A landscape with many valleys, sampled at points; each row gives a point and its height.
A ball rolls from a point to the lowest of its 3 nearest points, and stops where none of them is lower. Distance is the straight distance between rows; heights are no part of it.
Q_323 h=387: [-15 -10  -2 -39 -41  26  10 -10   0  22  -5  16  30]
Q_758 h=580: [ -4  18   1  -7 -32  12  -5  -5   6  12  -5  -4  31]
Q_233 h=266: [-12   8 -20 -16 -25  12 -18  20   5  16  -8  19   8]
Q_108 h=687: [  9  -1  25  17  37 -17  24 -17  -3 -13  14 -17  -6]
Q_614 h=110: [ 18   8   5  32   4 -10  15 -18   3 -13 -13 -37  26]
Q_794 h=335: [  1   7  25   7  -8 -29 -19  46 -17 -19   4 -21   8]
Q_251 h=446: [  5  18  13  22 -13 -10  -6  23   0 -14  -1 -29  22]
Q_177 h=560: [ 13   6   2  22  23  -2  24 -29   3   0  -1 -15   0]
Q_755 h=668: [ 15  11  12  25  40 -17  43 -29  -5   5   9 -24  11]
Q_268 h=367: [  0 -21 -20 -29  -3  29  18 -49  10  30  -7  36   0]
Q_682 h=648: [  5  38   6 -16 -38  13 -11  12  -2  11  -2   6  22]
Q_37 h=647: [  3  -3  10  17  28  -5  19 -18   0  -6   4 -10 -13]
Q_933 h=683: [-10  -6  16  18  49 -24  40 -21   3  11  21 -14   6]
Q_517 h=258: [ -3  15  14   1 -11 -15 -20  48 -16  -7  -2 -10   3]
Q_346 h=341: [  1  -9  -3  11   7  -2  -6   4   1 -14  -2  -9 -13]
Q_879 h=528: [ -1  22  18 -38 -49  22   6  -4 -10  14  -2   7  29]
Q_900 h=447: [ 10  -5  29  18  -3 -34 -10  22  -8 -35   7 -30  14]
Q_404 h=268: [ -6 -14 -26 -21 -23  24  -6 -15  13  15 -10  22   7]
Q_652 h=549: [  3   0  -1  13  25   7  22 -23   5   7   4   0 -14]
Q_259 h=389: [ 12   3 -10  11  13  10  19 -37   7  11  -6  -5   3]
Q_653 h=200: [ -8 -16 -37 -14  -5  22  -8  -4  11  10  -7  34 -23]
Q_956 h=294: [ -4  -2 -18   4 -13   8 -13   7   6   5  -8   0   4]
Q_530 h=388: [ -7 -12  -9 -20 -29  20   7 -28   7  18 -13   4  30]
Q_998 h=210: [ -3 -10 -13   2  12  10  -3  -2   1  -4  -1   9 -26]
Q_428 h=328: [-12   0 -12 -33 -39  21  -4   2   6  22  -5  23  23]
Q_163 h=190: [ -9 -20 -14 -14  11  -2 -19  22  -9 -10   1  18 -34]
Q_890 h=23: [ -4 -16  28  -2  35 -21   4  -5   2  -7  29   4 -21]
Q_246 h=505: [  1   4  -2  -3 -25   8   2 -22  10  10 -10 -12  37]
Q_878 h=129: [ -7 -10   1  -1  -2 -15 -21  34 -10 -13  -3  -6 -10]
Q_609 h=204: [ -9  -9 -30 -10 -11  14 -16   8   6   7  -9  20  -9]
Q_6 h=59: [  8  -7 -14  -5   3  17  17 -45   9  22  -7  13   3]
Q_454 h=345: [  9  23  14  29 -14 -10   4   7   4 -11  -6 -36  36]
Q_993 h=365: [ 14   4  -7  15  -3   2  13 -32   9   3 -13 -20  23]
Q_274 h=159: [ -5 -13 -23  -3   5  14  -8   4   0   1  -6  18 -23]
Q_293 h=386: [  6  -3 -16   7   0  11   3 -21  10   3 -10  -3   0]
Q_962 h=632: [  5  40   0 -26 -35  11 -18  22 -11  12  -8  20  10]
Q_401 h=153: [-13 -17  -9 -10  23   7  -3   6  -3  -2  10  24 -41]
Q_531 h=71: [  2   4  -9  10  27   7  33 -41   8  31   3   3  -2]
Q_191 h=604: [  1  31   3 -38 -44  17  -8  11  -9  17  -5  23  17]
Q_913 h=515: [  3 -17  17   4   6 -23 -16  19 -10 -27   6 -14 -10]
Q_918 h=429: [ 19 -17  35   6  13 -42 -17   2  -5 -33  22 -10  -6]
Q_763 h=344: [  1  28  10   6 -18  -6 -14  37  -8  -1   0 -11  10]
Q_925 h=727: [  5  -8  15  12  23 -12   7  -6  -5 -18   9 -12 -16]
Q_600 h=452: [  1  -9   6  12   3 -14  -9  16  -6 -24  -1 -16  -3]
Q_874 h=184: [ -7 -16  -5  -5   3 -11 -22  29 -12 -14  -4   5 -19]
Q_68 h=265: [  0  -6 -19   2   4  17   5 -21   9   8  -6  14 -12]
Q_714 h=379: [ -1 -12  38   9  40 -29  15 -12   4  -8  31  -5  -5]
Q_673 h=618: [-10  -8   1   2  27   5  14 -11   5   5  13  11 -28]
Q_196 h=156: [-11 -19 -31 -19  10  18  -6   9   1   7  -3  40 -42]
Q_113 h=542: [  7  -2   8  21   5 -13  -1   7  -3 -25  -3 -29   6]
Q_345 h=428: [ -2   9  -3  13 -15   1  -8  11   3  -3  -8 -17  16]
Q_322 h=236: [ -3 -17  -2  -3  11  -6 -12  12  -9 -15   5   3 -25]
Q_948 h=111: [ -8 -12 -20  -9  13  17   0  -3   4   5   2  26 -37]
Q_514 h=346: [  0  28   3  -3 -19  -1 -18  41  -7   4  -5   0   6]
Q_275 h=260: [  8 -16  35   1  27 -33  -9  -4   0 -18  31   0 -17]
Q_294 h=217: [ -9  -1 -12  -1  -9   1 -19  34  -5  -1  -8   2  -7]
Q_173 h=651: [ -2  32  -8 -23 -23   6 -23  42 -11  16 -13  26  -1]
Q_205 h=174: [ -6 -10 -23  -5  10  24   5 -17  10  14  -1  27 -25]
Q_468 h=581: [  3  24  11  -3 -35   7   3 -10   5   9  -4 -16  43]
Q_983 h=231: [-15  -5 -34 -18 -15   9 -22  27   3  12 -13  30 -10]
Q_326 h=584: [ -4  -5  25  13  42 -19  29 -18  -1   0  21 -10  -5]
Q_298 h=664: [ 12  -1   6  20  20  -7  14 -15   2 -14  -3 -22  -2]
Q_919 h=539: [ 11   4  18  30   0 -19   1  11  -3 -28  -3 -40  22]

Where does a ball stop that starts at each point below?
Q_163 -> Q_948
Q_673 -> Q_948
Q_918 -> Q_890
Q_900 -> Q_517

Call two points neighbours if one is among the 3 nearest of the other. Go from one point of each pair to the other, from neighbour to neighbour, staying as low as possible. Name the highest point that can't be avoided.
Q_517 / Q_890 -> Q_900
Q_6 / Q_948 -> Q_68
Q_878 / Q_948 -> Q_163
Q_6 / Q_614 -> Q_293
